Points on a hilly landscape, in no order, each with its height.
From any point a climber steps to the highest of the 2 points nearest to it. It stops when none of these is higher. Distance is the straight distance between rows; heights are no part of it.
j844: [128 118  82 178 115 157 128 140 148  89  96  95 141 149 179  99 129 146
 143 126 153]  h=62.0
j323: [127  85  84  72 116 153  93 169 122 191 113 124  95  95 111  98 149 138
 175 172 105]  h=8.7
j821: [113 123 140 108 120 106 138  75  95 186 140 169 169  92 130 157 126 133
 193 166 122]  h=46.5
j402: [122 122  92 141 104 137 110 129 127 102 153  71 109 109 132 173 124 121
  74 195 138]  h=27.1
j254: [178 151 104 166 128  92  78 103 129 179 126 159 119 103  84  50 166 129
 119 110  99]  h=52.8
j678: [139 150 100 187 117 143 153 118 126 117 124 123 138 140 149  95  98 164
 113 114 181]  h=70.3
j585: [164 108  81 179 133  83 128 123 122 147 127 152  92 145 131 131  71 175
 122  78 104]  h=61.2
j642: [ 58 130 187  87 138 135 117 153 121 109  92  97 144 146 115 162 117 131
 102 125 151]  h=29.4
j159: [118 111 196 167 121 111 197 121 143 105 115  53 142 153 179 176  87 165
 155 148 133]  h=33.3
j879: [127 176 183 145 147 168 163  85 166  91 158 147 118 146 104 142 124 121
 122 132 165]  h=39.6
j670: [175 112 105 152 146 106 167 145 111 101 155 128  66 139 122 130  91 154
  95  79 101]  h=59.7
j516: [143 158 184 143 134 106 155 145 153 122 133  76 120 105  90 175 135 157
  98 130 111]  h=36.6
j969: [ 98 142  92 150 161 161 179 118 112 113 134  98 128 160 149 154  73 120
 100 110 119]  h=56.1
j52: [137 100 111 109 116 117 135 164 146 143  90 127 134 174 134 106 137 173
 168  75 114]  h=46.7
j965: [ 99 110 125  90 139 139  96 102  99 150 141 132 150 179 116 137 129 113
 148 145 183]  h=37.8
j457: [121 116  73 119  71 139  91 138 168 117 101 137 112 100 166 136 141 152
 130 179 123]  h=26.7
j773: [175 192 104 131 115 117 104 125 177 154 134 128 135 112  47 131 142 143
 112 139 122]  h=37.7
j502: [134 162 122 169 152  90 106  71 141 179 102 188 140  92 107  98 127 134
 129  91 109]  h=58.2
j595: [124 122 163 147 152 136 178 159 115  92  81 126 129 106 123  72 135 146
 114  57 106]  h=72.0
j490: [157 107  94 137 137  90 162 155 119 121 124 119 121  99 103 171 144 104
  85 101 154]  h=50.3
j299: [115 146 106 108  98 169 109 119 163  95 132 136 128  70 140 141 147 104
 119 194 115]  h=27.0
j199: [137 143 140 114 112  91 131 141 122 112 111 189 111 103 113 122  98 122
  40 104 133]  h=57.1
j265: [122 128 165 155 117 103  84  57 113 137 121 193 127 150 148 111  87 161
 142 132 143]  h=62.3
j140: [130 103 104 113 119 119  75  80 127 181 160 180 139 184 136 127 138 105
 142 161 173]  h=27.3
j33: [127 139 159 152  98 107 118  99 144 120 104 101 140 164 159 169  53 199
 150 149 128]  h=36.9
j533: [168 102  71  93 103 136 138 162 158 160 134 119 131 125 104 159 197  98
 138 159 176]  h=36.3
j166: [168 171  80 160 125 154 174 150 151 130 162  76 128 121 116 112 146 139
 141 135  93]  h=51.3
j104: [153 153  41 120 114 128  55 152 166 125 114  95  96 136  96 130 129 140
 127 149 113]  h=43.7
j845: [106 124 165 104 142 113 132 183 157  94 121  71  90 114 104 169 179  99
  56 150 106]  h=23.3
j523: [113 162 167 124 112 171 133 107 128  84 156 177 118 161 160  75  98 123
  95 127 142]  h=34.9
j350: [ 88 140 144  77 158 144 105 110  86 180 173 178 147  84 155 135 138  55
 168 155 121]  h=25.0
j566: [142  91 163 106 104 101  90 110  90 114 180 206  93 153 151  81 118 113
 116 139  98]  h=40.5
j573: [145 155 182 133 124 162 148 133 195  97 154 115 115 170  98 147 163 130
 110 171 143]  h=42.8
j659: [ 88 126  90 161 177 172 127 102  95 119 109  79 136 154 130 118 109 116
 135 109 132]  h=59.0
j733: [100  80 124  83 111 125  82 138 107 172  88 136 140 100 124 100 170 144
 198 147 136]  h=6.2
j752: [167  82 111 150 111 117 143 178 126  90 143  92  91 144 141 140 123 150
  99 110 104]  h=58.4
j818: [112 107 129 105 130 120  95 111 120 100 103 157 112 103 123 146 121 118
 121 121  99]  h=70.7
j258: [107  80 124 103  83 129  91 153 162  87  94 107 109 109 165 162 139 139
 128 194 157]  h=32.7
j398: [126  81  84  81 126 149  70 116 147 139 120 134  83 101 103 129 161 105
 172 178 118]  h=11.1
j555: [117 169 152 146 148 119 160 155 220 118  84  88  98 165 117 162 123 169
  99  89 169]  h=33.9
j522: [175 143 131 137 118 107 144 127 129 107 157 190  71 131 113 117  84 150
  78  89 126]  h=58.7
j44: [101 147 117 117 157 178 141 138 141  99 110 126 144  69 124 118 164  63
 149 120  81]  h=34.0
j667: [140 104 139 123 126 105 104  86 104 214 156 158 149 175  90  89 151 140
 161 109 119]  h=74.1
j430: [138  88 141 175 121  95 121  94  94 197 173 165 160 136 151  48 160 117
 136 104 120]  h=51.5
j203: [196 174 125 156 114 129 150 178 196 127 162  81 112 156 108 114 151 157
 144 136  83]  h=48.6
j17: [146 147 161 155 136 141 171 161  96 128 122 126 140 108 103  50 142 151
  98  80 157]  h=73.6
j875: [149 176 108 172 117 121 133 166 119 130  96 101 157 105  99  79 125 189
  99 112 151]  h=77.1
j7: [107 153 166 154 158 104 174 168 179 127  88  48 133 137 113 182 150 154
 100 115 142]  h=35.4
j679: [130 123 132 144 183 134 130  70 134 112 138 162 122 123 118 160 140  72
 157  95 145]  h=53.1
j172: [122 100 117  85 112 137 106 149 132 166 136  81 138 152  88 162 169 120
 151 165 183]  h=29.2
j877: [107 133 162 144 146  93 103  74 115 168 137 208 128 121 139  96 107 121
 109  87 119]  h=64.0
j256: [108 147 154 115 118 141 134 147 138 118 111 122 154 147 100 128 136 145
 105 120 159]  h=30.9
j671: [ 90 112 117 126 129 155 155 155 125 104 100 141 160 100 169 106 150 105
 140 102 122]  h=36.7
j951: [140 142  84 131 118 171 133 135 133 115 114 111 136  55 114  89 183  99
 139 164  98]  h=31.5
j106: [158 144 152 198 124 127 145 143 141 110 165  43 113 182 126 130  92 180
 118 156 184]  h=33.2
j915: [127  83 160 120 149 145 127  88 139  91 117 145 124 134 164 175 147  77
 188 126 177]  h=41.5
j267: [131 119 114 157 142 146  91 112  94 108 122  94 103 129 111 114 126 126
 124 139 127]  h=63.4
j382: [157 124  71 162 121 100 127  98  89 158 130 130 134  98 137 122 112 151
 131 128  85]  h=65.6
j12: [139 148 106 127 127 158 132 154 112 155 166  66 142 126  85 103 145 153
 164 149  65]  h=57.2
j519: [116 151 179  80 164 162 138 144  90 114 177 162 137 144 108 105 140  54
 114 105 139]  h=33.0
j459: [132 133 120 168 152 119 160 143 135 103  82 135  78 116 131  75 103 171
 130  49 127]  h=71.1
j214: [145  79  88 100 102 129 132 172 131 163 129  85 126 187 141 128 119 182
 174 119 100]  h=44.4
j325: [ 98  82 142 152 151 114 101 103 114 102  51 155 133 114 145 139 117 128
 156  77 176]  h=4.1
j593: [ 82 112  97  94 157 118 147 139 100 152 107 178 154 146 196 144 106  81
 136  70 117]  h=47.7
j928: [ 82 119 111 110 128 161 124 130 137  88 138  71 101 126 141 163 101 103
  85 174  88]  h=24.8
j609: [116 114 181 113 127 136 140  98 110  80 139 143 155  90 193 175 103  91
 174 147 136]  h=34.1
j460: [162 162  95 126 136 104  94 145 189 146 101  93  98 110  60 175 143 136
 128 118 104]  h=40.1
j583: [142 123 187  97 117 139  94 125 117  79 157 213 104 137 125  76 127  92
 112 116 126]  h=37.2
j662: [190 145  59 159 117 103  67 136 145 129 136 137  83 132  96  87 141 149
 128 116 102]  h=47.9
j317: [139 149  91 117 116 134 152 104 151 176 147 177 167 176 125 147 131 117
 124 133 166]  h=28.0
j931: [ 99 156 178 131 113 146 148 168 199 102  87 116 133 170 138 120 148 162
 104  96 164]  h=32.5
j720: [155 116 118 102  96  71 114 156 116 121 134 139 119 108  90 149 148 147
  69 128 150]  h=53.9
j16: [139 138 125 101 115 130 118 163  89 174 139  89 145  98  62  85 172 132
 146 144 102]  h=69.6
j961: [108 111 173  85  90 118 110 144  85 110 141 107 129 131 141 143  83 145
  90 181 116]  h=47.8
j664: [170 137 105 131 145 138 137 112 124 186 147 125 128 205  82  82 137 144
 168  88 103]  h=57.6
j436: [142  67 101 124 102 116 148 166 109 107 130 104 125 113 165 148 130 130
 134 153 114]  h=54.6
j319: [133  70  83  98 101 134 155 156 121 145 130 132 129  76 157 145 176 103
 147 171 156]  h=41.3
j530: [ 97 154 137 109 142 138 131 105 105 164 104 130 170  69 101 148 135 136
 160 135  97]  h=39.3
j588: [120 119 195 161 140 122 135 132 153  89 127  45 107 194 156 130  98 168
 129 155 146]  h=34.2
j365: [128 134 125 143 169  92 132 102  96 183 148 205 140  93 119 114 114  57
  84  62 123]  h=73.9
j719: [124 113 140  77 136 158  86  94 160 109 134 173 104 123 112 147 178  69
 170 142 118]  h=14.2
j25: [129 103 156  93  89  92 128 122  73 128 165 181 130 144 155 123  86 135
 122 150 113]  h=44.5
j713: [118 126 184 165 144 110 134  62 105 139 119 164 104 143 134  92  76 176
 173  90 137]  h=68.0
j977: [ 89 124 123 116 101 106  85 107 134 122  80 108 130  79 136 191 108 157
 137 194 151]  h=40.8
j803: [116 120 146  60 131 144  98 126 128 126 150 198 118  95 157 149 141  51
 164 154 104]  h=17.5
j783: [154 153 123 135 133 110 169 109 113 160 155 203 150  83 130  96 134  73
 102  94  89]  h=65.4
j183: [ 97 132 108 114 149 153 168 116  97 117 143 162 159 129 199 161  75  84
 115 110 121]  h=51.6
j936: [120  96 146  75  95 131 137 168 118 106 150 114 107 127 130 140 112 146
 124 158  73]  h=50.4
j753: [106 104 154 150 167  89 131 106 109 127  60 114 147 118 127 181  89 155
 147  84 174]  h=3.7
j778: [132 138 116 172 154 106 164 101  84 118 137 151 131  95 111 163 102 101
  76 101 184]  h=47.0
j296: [115 128 101 120 151 133 118 168 163  94 110  47  81 135 105 153 134 109
  84 128  72]  h=24.0
j946: [106 186 161 147 145 130 127 131 137 120  97  92 144  74  83 143 116 162
 117 124  96]  h=37.4
j881: [105 115 156  65 142 174 136 168 124  90 158 129 123 138 142 125 156  53
 125 124 114]  h=29.3
j198: [101 123 117 151 117 146 138 132 104 119 104 180 169 126 202  58 130 122
 121  92 143]  h=39.8
j848: [ 83 118 108 141 164 158 126  88  83 149 119 105 169 129 137 137 140  91
 158 130 184]  h=48.9
j902: [158  94  64 119 110 157 142 177 169 125 139  90 120 165 143 117 180 112
 144 140 128]  h=48.4
j60: [ 92 155 151  78 154 132 119 125  88 158 153 172 187 119 195 150 133  60
 156 126 170]  h=37.5
j209: [148 168  58 108 109 115 127 118 142 181 122 162 157 111  88 126 152 105
  99 142 136]  h=33.4
j974: [146 125 127 135  94  83 114 113 125 117 120 118 126  87 112 195 111 161
  95 170 186]  h=48.0
j10: [116 112 138 167 163 105 166 101 120 104  88 156 108 136 162 121  77 162
 162  55 120]  h=69.9
j215: [ 97 146 138  86 129 109  79 127 115 111 121 210 126 100 124 136 111  81
  81 113 139]  h=61.0
j784: [140 132 112 146  89 107 161 128 152 151 137  76 159 163 169 179  78 194
 151 166 119]  h=38.6
j776: [156 173 119 201 129  90 130 169 153 105 159  42  95 144 137 146 102 164
  83 159 139]  h=31.9
j794: [ 79 133 189  75 144 149 132 170 122  86 127 120 140 102 138 165 133  88
 109 131 115]  h=27.8
j448: [119 116  79  87 161 128 154 130 111 178 127 163 154 161 115 128 133  61
 134  77 100]  h=43.6
j351: [152 133 108  97 129 154 116 134 163 153 110 130 137 175  99  90 158 143
 186 114  89]  h=51.2
j651: [162 126 104 160 123 119 121  66 124 163 151 157 124 111 127  94 132 150
 175 138  55]  h=75.6
j608: [138 106  97 149 129 176 132 158 181  87 124  60 110 185 160 109 148 140
 146 124 123]  h=55.8
j331: [ 98 122 160 117 115 138 107 116 166 106 105  73 119 193 145 160  96 173
 140 151 132]  h=35.5
j117: [107 176 187 129 124 163 164  84 147 107 163 157 141 172 146 134  64 155
 131 151 154]  h=37.3
j158: [128 115 180  85 127 128 112 171 112 126 121  82 118 107  47 106 181 130
 118 137 131]  h=57.3
j620: [158 142 141 148 160 133 163  89 118 109 156 162 121  86 106 134 137  96
 131 118  87]  h=60.1
j905: [112 105 160 120 137 100  94 127 107 136  64 147 149  91 113 108 166 136
 168  95 147]  h=4.6
j674: [100 152 150 124 137 120 160 134  82 121 135 178 186  99 206 142 109  87
 110 107 171]  h=46.8
j403: [120 143 125 142 160 124 138 106  63 141 160 137 134 147  98 111 105 105
  81  99 158]  h=44.6
j910: [130 158  84 160 110 125 101 179 149 111 125  56 127 128 118 138 126 143
  55 161 142]  h=30.2
j900: [157 114 118 123  94 106 139 144 149 153 137  98 142 192 131 152 126 192
 157 152 146]  h=41.4
j216: [142 106 126  99 110 127 132 108  99 167 157 137 126 115 140 131 134 148
 189 169  84]  h=59.1
j945: [149 189 174 135 102 147 121 156 223 110 135  86 110 148 112 130 158 162
 125 171 105]  h=46.0
j725: [140  94  99 199 114 117 132  91 101 143 133 169 139 128 191  55 136 121
 128 112 108]  h=43.5
j806: [124 133 142 126 145 152 111 130  61 143 175 138 144 125  92  62 167  87
 105 128 128]  h=39.0
j274: [123 111 175 158 125 146 164  89 102  92 141 101 139 119 167 151  96 129
 142 159 142]  h=32.2

Where does a climber stop that starts at each point below?
j523 -> j16
j583 -> j670
j209 -> j877
j928 -> j667
j905 -> j183
j33 -> j667
j265 -> j875
j274 -> j365
j299 -> j667
j642 -> j651
